Points, in no order, along strands that fork and pass close to each other.
In the rows, zero is written as 100.
Two points are linked if the straight distance between their rows is under 87.3. Some points are linked to none.
q148: [ 50 107 101 101 106  84 103  94  96  92  88  92 107 117  84 103 113  96
 106  99 111  88  86  78  96  84 104  76  85 107  79  92 117  98  97 118
  98 110  87 116 115  85 109  97]
q582: [113  93  91  97 122  99 116  92 114  73  77  82 109 121  86  90 112  89
  97  80  78 110  92  84 119  79 114  86  76  89  91 112 125  83  81 115
  99 104 126  99 113  90  97  99]
q421: [108 117 101 102 103 115  63  81 109 107 114 123 101  99  84 120 121  84
 114 100 116  89 107 108 105  88  94  95 107  81 128 136 100 101  95  95
  99 112  88  89  99  85  99 110]
q48: [ 93  94  65 116  99  86 112 103 101 111  89 102 103 113  82  95  98  94
  97  91  91  78  63  95 104  78 102  83  96  93 103 121 120  99 103 113
 113  91 120  76 107 103 124 116]
q657: [ 89  99 102  90  96 128  76  94 100  99 117 100 103  96 100 120 109  83
 104 107 140 112 111  88 100 114 103 102  96 109 110 105 100 103 111  80
 104  97  59 113 120  85 105  94]
q730: [103 117 111 106 103 127  60 101 104  95 124 130  93  90  93 124 119  98
 115 101 121  98 112  97 102 102  95  95  92  97 119 127  91  95 114  81
 100 106  63 109 103  96 100 102]
q831: [ 80  96 134  96  84  98 115 116 100 105  94  76  91 105  80  87 111 136
  95  98  74  99 100 105  92 101  66 116  74  97  88  90  98  96  93 104
  91 100 127 130 104  80  91  99]
q92: [ 97 100 119 104  76  86 104 101 110 109 103 110  93  88  95  89 102  84
  99 128  68  97  90 113 110 106  72 105  89 106 104 129  84 127 103 105
  95  96 122  92 101  90  82  99]
q653: [128 110  60  96 127 118 100  87  98  67  91  98 105 102  97  85 103 107
 101  78  96 105  80  94 106 102 107  97  90  99 110 111  96  80 117 101
 105 103 112  86 102 111  82 116]
q704: [109 120  91 104 108  76 128  74  97 102  88  93 115 103  92  56  95 105
  96  97  75 110  90 111 108 115  87  94  96  92 109  84  86  96 103 112
  79  90 161  91 106 117  79 110]
q505: [112 120  91 114 108  77 103  86  86 103 106 106  94  95 108 100 115  90
  94  71  78 105  81 106 109  83  98  66 100  85 104  86 108 112  86 110
 113  92 133  97 113 117 119  77]
q485: [118  67 128  82  84 129  90 124 119  95 107 100  75 108 105 111  98 123
 105 114 100 112 132  94  99 113  85 140  91 111 104 106  84  93 102  88
 103 100  84 114  92  80  91 103]
q372: [102  75  85  96  90 100  78  98 109 105  93 103 101 115  99 128 107  69
  95 110 114  89  99  86 111  73 116  97 101  97  94 133 113 104  92 103
 119  95  75  82 109  88 121 107]
q316: [129  73  50 105  99 118 110 108 106 119 107  95 104 114  61  98  73  88
  91  95 112  90 106  97 102  98 114 114 115  84 118 123 121  89 103 102
 111  75 107  77  90  89  97 110]
q30: [135  86  78 111 109 105 115 115 107 107 100 105 109 100  85  86  78  80
  90  98  95  92 102 103  99 106 122 112 117  93 110 120 124  94 104 107
 102  85 106  79  83 101  94 102]
q179: [118 122  90  95 140 112 122 106 108  80 102  95  98  86 110 105  96 107
 103  78  79 112 127  98 106 105 125  99 106  90  77  85  98  84  85 108
  91 118  95 135  72 116  79  86]
q459: [139 103  84 104 135 112 110 106 105  83  94  90 124  95  94  79  86  91
  81  83  95 113  90 104  99  98 136  98  99  98  94 122 121  82 113 100
 109  96  99  94  87 108  76 108]
q433: [125  96  99  89 100 115  84 119  98  91 103 103 105  73 107 101 107  89
 100  96 100 103  78  95  93 108  95 106  81 110  97 116  87 116 131  88
 129 102  92 118 106 112 113  92]
q538: [ 65  92 123  95 102  80 103  97 105  94  71  76 111 124  92 102 110 119
 101 100 102  91  90  86  95  75 109  90  83 105  68  79 128  86  74 121
 106 110 101 117 108  86 109 100]
q832: [ 88  90  82 117  82 103  85  94  96 105  96 124  88 121  96 105 108 120
  86 109 114  86  75  90 102  93  89 108  92 119 120 119 104  78  97  94
 107  73  96  67 126 110 119 139]
q802: [ 84 104 103 116  98 106 109 119  82 100 113  87  98 122  78 102  94 110
  76  96 115  97  99  93  98 111 124  84  95 120  90  95 126  81 106  90
 106  71  75 114 107  90  99 103]
q567: [106 102 131 101  89  85  98 106 103 112 100 109 103  84  94  91 109  95
  95  95  99 107  94  94  86 107  86 103  93 106 103  77 107 120  96  99
 102  89 118 132 121 107 128  68]
q521: [115 120 103 112 127 111 101 112  85  68 107 110  88  69 128 107 110  92
  90  78  87 125 104 102  96 111 118  89 107 100  91  77  94  86 100  81
 107  95  80 115 103 130 104  76]
q218: [ 88 107 109 128  84  77 101  91 100 119  99 118 108 100 107  87  98  88
  90 121  97  84  76 120 107  89 102  92 113 114 110 132 108 107 100 103
  94  93  98  56  99 105  94 130]
q952: [ 78 127  68  81 113 101  95  80  97 102  93 104 111  84  99 101 104  87
 127  83 115  96  93  85  97 104  88  85 110  92 111  74  91 117 106 115
  79 136 111 101 114 102 115  93]
q34: [ 93  96  87 116  82  86 106  84  93 130 109 110 108  92 100 106  94  54
  87 125  94  90 102 113 120  89 104  86 125  99 103 129 110 124  98 108
  87  90  95  56 103  94  93 107]
q985: [112 109 119  87 106  94 102  79 109  70  76 116  97  92 115  82 117 100
 100  98  83 124  90  90 102 111  83 104  78 121 102  86  90 100  89 106
  85 101 129  98 128 114  93  95]
q909: [ 88 109 139 110 107  89  89  92  95  74  85 105  97  95 129 108 123 104
 113 108  75 103  93 112 109  77  97  90  73 105  70 104  84 115  91 106
 102 121  92 116  93  97  73  83]
q346: [104 111 108  81  92  93  74  88 106 103 109  92  95  83  99  83 106 108
 108  94  91 107  91 109  87  99  59 103  84  84 116  98  70 124 110  86
  98 118 149 130 110 107 108  79]
q52: [ 51 103 114 110  83  88 103  89 112 117  97 118  97 105  87  92  93  92
 122 134 113  83  98 100  96 116  71 109 101 105 120 103  98 110  96 114
  75 105  96  84 101  74  90 114]
q581: [119  91  96  81 107  90  83 104 114 108  96 106 107  71 108 104 101  71
 119  81  88 102  86  89  93  76  96  83  94  77  98 109 108 136 105 112
 120 133 123 112  88 104 137  77]
q971: [119  86  80  98 125 113 134  96 103  71  84  73  98 129  99  91 101 118
  91  72  70 118 108  84 124  85 124 101  89  96  84  89 109  77  82 112
  89 101 118  97 110  92  79 102]
q168: [ 78 127  88  99 126  96 115  71 105  91  82 121 116  87  94  88 102  78
 123  99 115  96 103  81 105 123 101  86 104 109 113  79 103  94  94 120
  64 122 106  91 108 100  98 107]
q445: [ 82  76 102  85  83 109 115 110  96  91  88  76  84 114  91  93 106 143
  99  86  71  94  99  94  97  91  64 120  85 107  93  73  90  90  96 108
  91 105 125 104 111  84 104 110]
q867: [118  99 136 118  87  92 113 120  89 111 112  93  97  88 113  99 103  98
  89 111  78 105 121 118  96 106 109 107  92  91  89 101  90 117  94  88
 107  86 100 130  86 101  90  65]
q301: [112 112 111 113  94  93  94 104  88 119 120 128  89  52 107 111 104  69
  99 108  89 101 102 109 100 112  86  88 112 102 111 106  82 134 111  89
 102  97  98 110  97 108 115  78]
q382: [106 109 146 130  98  89 102  99  80 108 112 102 104  84 131 109  96  84
  95 124  99 107 128 126  95 107 114  99 118  97  98  92  88 114  85  83
  98  93  75 104  86 102  82  75]
q592: [100  92 141  98  85  92  95  93 105  93  91 111  96  94 103  96 119  93
  96 108  89 123  96  94 100 109  77 111  80 116 106  90  99 114  86  99
  93  89 119 111 138  97 107  77]
q471: [ 97 100 100  84  86  98 115  88  93 112 106  74 114 123  81  83  89 108
  93 113 120 117 112 111  97 129  97 125 110  75 120  93  93  88 104  98
  80  82 120  81 105  79  77  98]
q627: [ 87  83 126  82 104 114 104 119 117  82  83  88  97 101 118 109  94 110
 116 112 106 106 110  86  95 105 115 109  88 121  78  93 107 104 103 104
 107 123  66 125  78  87  96 102]
q872: [116  80 117  87  83 115  89 127 100 118 111  76 107 113  81  97  90 139
  93  97 123  98  99 110  78 106  95 124  94  99 105  97 100  87 117  83
 120  86 100 127  90  92 104 107]
q251: [110  72  78  91 109 110  83  97 104 113 100  90 121 115  89 122  89  68
  82 104 147 105 108  79  96  89 134  91 109  90 107 130 131  95  86  96
 127  82  74  95 108  88 126 103]
q910: [138  90 112 100  95 118  97 116 100 102 108 107 112  67 114 105  99  72
  91 124  97 116 105 106 103 120 107 111  96 117 102 126  76 120 129  77
 121  80  82 103 105 110  93  95]
q995: [149 105 104 101 121 102  96 105  93  97 107 101 104  75 130 105  91  88
  89  91  93 105 113 127  83 101 114  98 125  79 112 106  83 111  99  81
 115 107 105 107  74 122 100  81]
q360: [113 125 107 103 119 111  76  96  95  71 106 131  81  78 114 107 120 101
 105  75  95 120  97  88  98 106  92  89  84 102 104  90  87  93 107  88
  99 104  97 114 118 130 116  80]
q358: [122 105 102  98 120  99 112 119  86  92 101  93 107  63 136 103  88  85
  90  93  92 115 112 113  86 114 121  94 124  97  93  77  89 111  98  85
 112 106  91 121  83 124 107  70]
q725: [ 75 100  78 116  89  92 102 108  75 118 114  85 109 114  92 103  84  95
  82 116 132  83  87 101  90 110 128  80 109 119  96 110 123  93 112  88
 109  76  69  83 100  97 106 123]
q133: [103 104 112  88 129 102 117 102 111  78  82 104  94  95 120 108 106 122
 104  81  92 112 114  82 110  94 122 108  93 109  66  67 111  76  72 114
 100 112  84 130  86 120  97  97]
q190: [123  81 125  98  81 102 111 131  93 116 106  74 106 105 102  96  84 113
  85 113 101 101 108 117  83 112 110 119 104 100  92 102  92 108 113  87
 117  79  98 118  83 100  92  92]
q711: [ 88 100  83  90 111  94  99 113  98  99 100 101 108  93  88  92 100 119
 103  66 112  92  87  70  87  98  98  94  94 101  86  57 118  88 110 108
 112 107 107 135 113 116 136  93]
q713: [124 123  83  89 120 103  97  90  87  77  93  99 109  85 112  81  99 114
  90  92  98 100  83 114  90 112  98 101  98 108  98  94  77  88 123  91
 101 105 111 100  92 133  80 117]
q805: [109  96  76  82 105 111 103 117 107  94 104  94  94  84  86  88  93 112
 108  71  86  96  94  81  87  99  83 107  89  91  95  76  98 103 123 106
 104 123 126 131  99 109 114  86]
q24: [ 84 122 114 107 133 104  96  73  98  69  87 113 111 107 122 103 102 104
  97  98 126 117 113  92 103 105 124  94 107 117  95  74 105  73  83  99
  83 103  65  87 108 117  81 115]
q261: [ 79  96 118  95  77  96  66  91 108 110 103 104  92 115 104 112 116 120
 111 107 109  88  87 111  95  73  71 105  97  91 101 104  91 112  95  96
 114 107  96  97 113  96 116  98]
q412: [118  74 107  78  88 119  92 115 134  92  93 100  80 108 102 111  97  99
 119 106  87 100 119  95 102  95  90 135 100  92 105 116  93 105  87  97
 101 115  94 101  90  86 101  98]
q342: [ 83 111  67  94  88  99  78  78  98 116 108 110  91  91 101 104 110  98
 124  80 103  91  87  95 100  89  65  92 106  77 125  88  82 122 107 103
  92 123 124  91 124 107 136  92]
q614: [124 108 113  65 123 109 119  90 119  80  81  77 110  92 107  82  96 115
 100  94  89 125 115 102  92 116  95 125  90  92  93  87  84  95  90 106
  87 117 135 131  94 105  74  84]
q425: [113 119  86 121 101  74 110  86  94 106 108 119  78  81 105  89 102  78
 100  87  57  99  77 105 110  98  90  74  96 104 110 110  95 128  99 113
 102 100 139  88  97 116 105  97]
q603: [ 91  83 118 101 101  94 102 112 119 105  81  97 113 122  77  93  92  87
 104 117 119  87 101  84  87 102 123  99  95 111 105 122 139  88  84 107
  99  97  93 101  92  82 109 119]
q746: [ 95  95 143  95  94 102  89  96 124  81  85 111 106 107  83  96 119  89
 109 116  93 110  98  91 107  99  79 108  73 110 110 130 113  95  80  98
  95  99 109 105 133  74  91  93]
q950: [ 56 107 117 108  74  99  82  92 108 124 117 118  83  98  89 106 101 109
 118 119 108  86 102 116  96  97  59 109 106  91 114 106  81 117 108 101
  94 104  92 102 105  82  94  99]
q740: [ 96  95  91 107  92  90 125 103  85  99  99  80  96 133 100  80  85 148
  81  97  93  93  99 115  99 102 109 114 112 114  97  80  92  78 103 101
  84  89 102  75  86 105  78 128]
q307: [115 118  76 108 104  83 120  81  81 106 116  86 120  82 109  72  81  74
  85 107  80 109 103 123 105 116 111  87 118  92 104 103  95 118 115 105
  76 109 122  69  90 106  70  95]
q223: [ 88  68 126 101  66 101  85 119 106 116  95  93  98 119 112 123  93 111
 110 134 104  83 101 112  97  84 102 111  99 115  81 115  90 118 106  90
 125  95  69  95  79  85 101 117]
q920: [ 95  87  77 116 101  88  99  96  89  90  83 111  95 126  99  98 102 110
  85  89 108  83  68  77 104  87 116  91  94 115 101 106 116  68  98 104
 114  83  96  68 115 112 126 128]
q869: [104  89  75  91 124 108  98 109 102  98  96  89 114 114  90 106  88  95
  90  78 137 106  91  76  88  97 134  89 102  91 100 100 134  84  96 101
 123  97  85 109 104 100 129  98]
q58: [ 85  88  77  87  73 118  79  97  90 118 120  88 103 103 102 128  98  85
  96 123 139 106 115 104 103 112  99 107 116 105 100  95  92 113 114  84
 115  80  61  97 106  95 101 100]
q760: [103 101 105  99  77  96 103  95  98 132 125  99  94 109  79  93  95 105
  89 119 106 107 117 121 106 126  86 129 113  73 116 117  80  89 109  91
  89  68 115  83  93  89  77  95]
q206: [ 96 116 142 113 125 110  89  88 109  70  89 128  94  99 126 110 111  96
 110 105 113 121 119  95  98 101 118 100  97 111 103  97 108  86  77  99
  88 106  63 102  98 106  87  92]
q840: [ 91 136  82  94 138  85 103  78  81  84  94 104 124  92 108 105 110 102
  99  77 113  96  88 102 105  89 119  68 110  93  80  77 103  80 101 112
 100 115  91  98  97 119 105 105]
q610: [150 123  92 114 132  96  98  81  88  85 113 112  97  75 130  94  97  82
  87  81  84 114 105 126  97 102 111  79 121  83 122 103  91  98  97  90
 101 104 127  91  88 132  90  88]
q335: [105  76 108  90  73 100 111 112 117 111  91  95  93 102  94 104  92  76
 112 119  79  94 110 102 106  95  92 117 102  90  98 113 103 127  87 111
  95 106 106  90  90  85  96  84]
q217: [100 112  80 107  90 100 105  89  90 108 103 123  89  90 106  90  98  95
 103 106 113  94  94 102  99 130  86 113 112 106 132  93  84 103 106 100
  83  85 108  70 116 112 105 113]
q533: [ 70 131  70 120 118 101 120 106  75  98 112 107 105  79  92  97  93  86
 102  95 115  91 104  97 100 134 115  76 118 110 103  75 110  88 117  98
  83  99  75  98  99 106  97 111]
q135: [106 112  66  83  97 106  85  81 104 116 115  98  88  82  94  94  98  93
 119  92  91  95  92 108  94 104  62  97 100  73 129 109  72 125 113  98
  93 120 145  98 104 104 109  90]
q608: [ 99 127 117 112 125  90  94  82  85  92  92 125 129  64 117 100 109  62
  98 106 117 103  87 106  99 110 114  70 109 115 106 110 110 109 104  99
  91 113  84  84 100 109  95 110]
q81: [ 96  64  56  83  58 112  92 107 111 138 105  92  95  99  80 115  97  88
  91 114 103 100 101  99 118  93  67 129 102  96  94 104  92 115 110 102
 114  70 111  94 121  99 117 104]
q642: [ 85 107 113 122  84  76 129  98  88 101 106 102  81 107 110  71  95 136
  79 113  63  98  93 121 105 106  91 115 100 115  96  94  81  91 107 105
  80  88 118  84  93 112  74 111]
q77: [ 77  87 113 101  62  91  82 111 110 140 107 107  94  92 100 104 100 128
  95 111  95  91  68 118  92  71  66 109  95 103 101 117  81 124 112  90
 125  91 111 111 115 111 135 110]
q353: [ 82  93  97 116 100  80  97 107  91  90  89 109  82 127 112 110 106 126
  93  91 102  82  82  87  98  79 117  88 101 113  79  87 114  71  91 107
 114  92  82  85  98 114 124 113]
q150: [ 68 101  86 104  82 117  77  84  92  99 103 116  91 119  95 112 113 125
 109 103 138  93  92  83  95 105  75 107  89 110 128  91  95  86  98  91
  91  89  84  82 130  99 112 117]
q718: [112 100  75 112  81 103  98  92  91 134 121 115  92  98  90  98  96 102
  84 105 110  96 101 117 106 111  87 117 121  90 128 109  91  93 104  90
 105  58 111  78 109 109 107 105]
q848: [113 112 100  88 107  91 120  81 104  98  93  94 109  86  94  56  93  87
 102 109  87 116 102 103 100 141  84 116  95  97 117 101  81  99 113 106
  70  97 151  89 105  97  74  94]
q230: [ 81  93  62  85  78 112  95 109  85 118 112  74 115 113  84 114  88  99
  96 104 136  92  90 103  88 102 104  97 104  96  97  97 106 114 118  93
 116  92  79  95 103  94 109 107]
q689: [113 105 110 108 106 102  91 108  91  86  98  96 108 101 124 109 103  98
  96 108 103 100  93 115 101  90 125  91 106 108  86 114  97 101 111  89
 111 106  69  92  86 106  87 104]
q757: [ 88  96 137 114  92  71 108  92  99  99  77  92 115 118 114  97 107 101
  93 113  90  93  89 105  99  77 118  95  97 106  79  95 122 104  70 112
 100  97 103  94 103  99  95  88]
q43: [115  99  75  78  96 111 105  83 111  95  99  83  92 102  89  83  97  89
 118 102  83 112 105 106 109 117  74 112  95  76 125 107  74 105 102 101
  79 108 148  84 112  86  86  92]
q727: [114  94  95 104 105  94  96  99 112  88  84  97  97 117  86  92 117  94
 101  86  73  91  69  93 110  72  99  83  77  90  97 129 117  88  95 109
 118  97 129  88 109  95 111 107]
q155: [112 105 133 120 111  95  92  99  83 114 104 120 128  68 116 126 112  52
  94 113 122 102 102 107 101  98 120  66 118 107 107 117 114 114  96  89
 109 102  70  90 102  97 115 100]
q392: [110 126  92 107 112 108  88  77 103  96 113 110  97 102  96 108 110  86
 113 100  95  89 108 120 108  95  99  87 115  81 124 130  92 100  98 102
  80 117  98  78  89  90  79 107]
q741: [ 92  90  66 109  67  98 102  89 110 149 118 121  80  83  83 112 105  86
  86 112  91 100 100 115 124  96  62 108 112  95 109 113  84 120 109 101
 107  62 121  91 120 109 119 104]
q943: [ 86  74 148 111  81 104  83 102 110 103  94  95 105 119 115 125 105  87
 114 135 100 100 117 111 108  77  98 108  91 103  82 117  90 125  88  98
 113 100  66 108 102  70  80  85]
q499: [ 94  96 107 109  71  97 106 107  95 138 127  97  98 101  86 102  83  88
  93 134 113  98 123 119 107 123 103 117 122  91 104 119  92 100 118  93
  95  73  82  85  76  87  75 108]
q782: [108  96 117  83 102 127  98 115 111  86 109 101  76 100  95  95  97 131
 108 100 106 113 130  89  91 134  89 135  94 104 114  92  83  75 109  89
  86 105  91 122  83  88  83 101]
q357: [101 124 109 101 138  81 109  91  90  94  88 107 134  72 123 102  96  75
  97  96 111 101 102 107  98  98 136  74 125 102  85  90 119  95  91 110
  93 124  80  91  79 114  97 107]
q564: [103 123 102  94 109  98  81 102  88  80 100 113 103  75 107 100 124 100
 101  82 100 107  70  91  97  95  92  79  74 105  90  99  89 108 123  94
 115 108 101 118 113 122 118  91]
q302: [ 71  71 113 104  70 103  94 125 105 124 108  73  89 141  66 112  86 133
  92 111 117  86 102  96  90  90  98  98  91 116  86 108 122  88  93  92
 111  75  92 115  95  69 113 122]
q900: [108 123  77 116 119  79 132  95  79 109 106  87 131  95 101  74  78  90
  79  92  88 102 108 120 101 110 122  80 126  87  95  76 111 103 100 112
  82  99 119  80  93 114  81  97]
q333: [112  95  99 121 106  97 118 129 100 113 109 108  96  97  99  97  79  89
 100 102 103  85 118  99  92 116 130  97 125 103 106  95 128  91  95 102
 102  91  81  93  69 105 106 103]
q11: [118  89  83  95 118 102 130  87  97  71  83  80 101 118 100  75  99 132
  93  84  62 110 110  95 120  92  99 112  88 111  86  79  88  69  95 111
  77 100 131  90 101 106  67 121]
q232: [100 120 131  89 112  77  91  78 110  72  73 118  97  86 120  96 122 110
 113  98  76 108  92 101 106  88  86  97  76 111  84  87  86 106  81 113
  93 122 127 114 103 120  90  93]
q658: [110 103 123 116  95  85  87  80  90 125 108 119 123  77 107 126 116  49
  90 119 106  99  98 115 114  82 101  67 113 101  99 133 101 137  94  99
 106  96  94  82 108  91 105  93]
q396: [118  57  62  94  86 115 102 118 110 113  96  76 104 130  63 106  71 107
  88 105 123  91 100  95  99  94 113 119 102  98 101 129 121  81  99  90
 115  67 100  81  90  81  99 129]
q961: [ 99  97  98  83  95 113 105  96 104 105 106  67 109 137  70 102  93 119
  99  94 125 114 119 104  94 104  98 114 108  75 117  86 104  89  87  94
  91  92 108 105 110  71  93  93]
q617: [104  95 109 103 108  99  99 109  96  72  88 107  74 114 124 113 110 136
  94  80  90  97 104  94 100  87 113 104  99 112  79  74 101  74  89 102
 105 104  76 102  87 117 104 102]
q493: [100  77 104  97  81  91  71 107 112 122 101 109 100 108  97 120 110  92
 106 101 111  84  91  90  98  69  99  99 101  92  95 115 113 108  93 100
 124 100  91 101 108  98 137  97]
q388: [109  90 106  74 107 118  91 113 112  98  93  73 111 122  74  94  96 140
  97  76 121 104 103  95  81 100  96 118  93  94 108  86 116  77  96  93
 108 102 112 126 104  88 107 108]
q620: [125 108  82  72 124 104  86  84 116  80  92 103  92  84 126 105 107  83
 122  79  84 111  95  97 102  85  95  93  98  75 104 108  90 117  99 109
 105 138 121  96  92 107 111  82]
q3: [ 94  84 102  94  80  82  81 113 102 125 103  95 107  95 104 122 109  84
 112  94  90  93  87  97 104  55  97  84  93  76  79 111 111 137 100 108
 120 120 103 110  99  94 138  74]
q108: [101 108 116 110  96 109 108 125  96  98 122 111  75  85  97  97  93 109
 101 115  92  92 121 104  90 135  97 116 101 111 105 107  83  89 123  87
  93  99  78 116  72 100  79 100]
q484: [101 102  51  82 125 108 132 100  98  90  95  89 103  98  79  82  89 113
 118  70  84  99 102  80 104 110  90  93  93  87  92  57  87  95 110 120
  90 109 136 120 106 109 101  89]
q413: [109 130  97 103 141 118 113  89 115  76  98 102  99 102 105 104 113  94
 110  77  85 118 118  97 117  94 121  90  99  81  91 111 106  86  85 109
  84 125  94 118  92  95  80  84]
q59: [110  97  96  94 117 101 120 101 107  89  89  86 100 125  96  83  77 133
  97  91 106 100 122  99 100 113 124 118 115 106  97  73 106  71  90 101
  88  99  94  92  71 104  80 121]
q818: [ 91  65  76  84  62 109  96  97 107 112  96  89  87 110  90 103 103 105
  95 108  93 101  88  90 112  97  58 125  90 102 108 100  88 103  93  99
 110  80 122  80 137  90 119 106]
q510: [109 107  74  77 130 120  93  97 119  78  96  95  93  99 108 114 105  89
 117  76  96 113 102  87 112  84 116  97 100  79  93 112 101 105 100 107
 103 135  92 104  89  92 106  86]
q559: [ 65 131  96 102 129 100  96  76  91  81  95  96 106 110 108 111 101 104
 115  92 117  95 113 104 101  95 119  81 110  96  88  76  98  93  97 112
  84 127  70 102  89  97  77 100]
q443: [ 77  93 122  91  73 104  94 125 111 113 107  75  98 102  70  95 105 124
 109  98  77  92  94 107  96  81  66 110  74  84  90 114  97 108 107  92
 104 115 117 132 100  79 101  94]
q410: [127 134  92  92 132  98  96  71  93  77  97 108 108  77 128  85  95  97
  94  93  95 114 109 116  93 118 107  95 114 101 111  90  76  87 105  93
  78 112 117  91  94 134  78 103]
q444: [102 100  89 104  87  91 110 108  98 110 100  81  94 121  95  99  94 123
  94  88  84  87  96 120  93  80  97 102 110  76  98  92  97 108  90 108
 106  99 120 104  89 103 104  86]
q250: [100 135  81 113 119  67 135  81  82 110 100 101 117  97 103  75  90 113
  90  85  85  98 103 115 105 110  97  77 117  91  99  60  83  97  89 116
  81  94 143 103  99 128  90  96]
q282: [ 98  75 124 104  74  86 117  98 110 107  84  94 102 118 102  96  95  80
  94 128  89 102 114  93 111  96 105 119 100 104  95 109 119 114  69 111
  89  87 104  80 111  81  90  85]
q517: [ 73  65 117 104  56 103  88 119 116 128 105  97  76 130  95 121  94 129
 103 136 107  85 105 110 101  88  79 116 102 117  92 112  95  98  95  94
 114  80  82  90  87  78 100 129]
q68: [ 95  91  87 108 100 119 112  99  98  75  99 103  80 120  96 100 107 103
 100 100  88 106 107  82 116 111 102 108  92 114 104 101  98  81 101 101
  81  96  87  84 121  87  83 106]
q213: [ 96 110 107 111  99  84 127  90  90  77  89  96  85 107 114  80 108 130
  92 100  52  94  98 105 115  95  90 105  82 117  75  82  81  90  95 115
  80 108 121 101  94 113  68 111]
q437: [ 93 105 107 123  90 102 110 114  92 111 123 110  84  98  96 101  86  91
 102 121  96  88 126 107 108 124 110 102 118 106 106 110 101  98 111  96
  86  94  66  91  70  88  72 106]
q641: [ 88 110 114 102 109  92  78 113  91 108 113 112 108  86 110 110 109 100
 107  78 128  95  97  79  83  91 112  79 103  97  94  69 122  91 104  94
 116 113  80 131 108 118 143  85]
q609: [104 116 145 127 109 108  86  94  86  85 111 134  85  74 133 121 110  81
 104 115  93 117 127 116 100 106 103  96 107 103 107 101  82 106  85  81
  88  97  66 103 100 110  81  79]
q828: [ 85  71 133  91  78 114  83 122 105  96  95  79 101 122 112 111  90 126
 108 124 126  95 103  97  82 101 106 101  85 134  80  96 106 108 112  88
 125 100  62 114  83  82 105 122]
q502: [ 85  69  83  76  71 121  94 114  99  92  99  74  78 117  95 110 103 129
 102  89  91  94  92  87 102  88  72 123  87 104  96  86  87 101 108  99
 104 107 102  97 115  82 110 108]
q234: [102 106 101 104  82  79  99  96 110 103 103 121  74  83 105  90 105  91
 106 110  57  99  75 110 110  93  65  95  87 107 108 123  76 135 103 103
 108 103 140  91 100 113 105 102]
q406: [101 106  65 110 108 100 101 110  87 116 108 123 105  64  97 102  96  76
  98  81 117  83  75  85  87 114 101  83 113 104 114  92 120 105 115 101
 113  94  97  91 107 114 135 102]
q587: [ 95  89 144 102  84 101  87  97  97  84  95  91  95 114 130 112 111 111
 104 128  85 102 109 124 103  82  89 111  89 105  85 107  71 122  88  96
 101 107  86 105  97  87  69  85]
q319: [ 82 104 122 108  89  96  90 120  94 125 117 105 108  87  94 100  97  91
 103  96 127  95 107  88  80 104 104  88 111 102 104  73 121 116 101  97
 107 101  85 133 106 102 135  77]
q837: [ 96 109  89 103 139 105  86 110  94  96 111 109 109  90  99 114 103  88
  96  70 135 108 101  75  92  93 130  73 104  86  98  94 132  81 101  93
 118 110  72 123 100 103 137  89]
q123: [ 90  96  66 103  99  91 103 108  97 120  94 115 116  85  86 101  95  74
 104 103 118  73  72  87  91 101 108  91 103 103 111 124 128 112 107 110
 109 104 102  81  98  98 126 122]
q859: [ 71  86  96 107  88 105 109 123  89 106 111  76  87 138  69 103  98 134
  86  83 110  88  94  80  91  91 106  90  88 110  81  89 123  83 101  99
 110  85  91 126 104  81 117 108]
q160: [ 92  80  95  98  87 116 106 110 101  92 117  71  87 137  86 120  85 105
  98 110 113 106 125  99 111  97 124 104 104 103  84 115 110 101 100  90
 100  93  61 104  80  64  76 106]
q404: [ 70 107  99 108  99  96 111  85 101 102  90 125  99 100  94  86  97  87
 121 119 119  89 106  86  97 131  88 111 108 115 128  88 102  95  98 110
  66 104  97  76 107  92  96 113]
q732: [109  77 101  70 109 107  98 123 118  84  72  95 108  92 116 104  94 108
 115  98 111  95  88  82  87  97 114 115  91 117  79  94 107  99 112 104
 122 128  80 111  74 108 117 112]
q332: [107 118  91  90 130 106 131  82 109  83  96  95 118  97 103  77  77 117
 103  99  98 117 132  95 114 132 123 118 109 115  87  75  89  61  98 106
  62 108  93 104  80 112  58 122]

Follow the links from the first point to the second, and from the first to the third. Name the last point that the two ways share.
q510; q223; q471 -> q493
q831; q372; q485 -> q718
q848; q445; q437 -> q718
q952; q567; q445 -> q404
q713; q782; q641 -> q437
q251; q437; q582 -> q493
q213; q869; q150 -> q920
q168; q505; q538 -> q335

A fork is a point with three links. Follow the links from the first point to the second and name the forks in between, in order.
q704; q653 -> q135 > q404 > q718 > q760 > q437 > q30
q223; q319 -> q592
q251; q499 -> q493 > q261 > q404 > q718 > q760
q250; q81 -> q135 > q404 > q718
q358; q425 -> q30 > q437 > q335
q740; q261 -> q48 > q920 > q493
q859; q261 -> q223 > q592 > q641 > q493
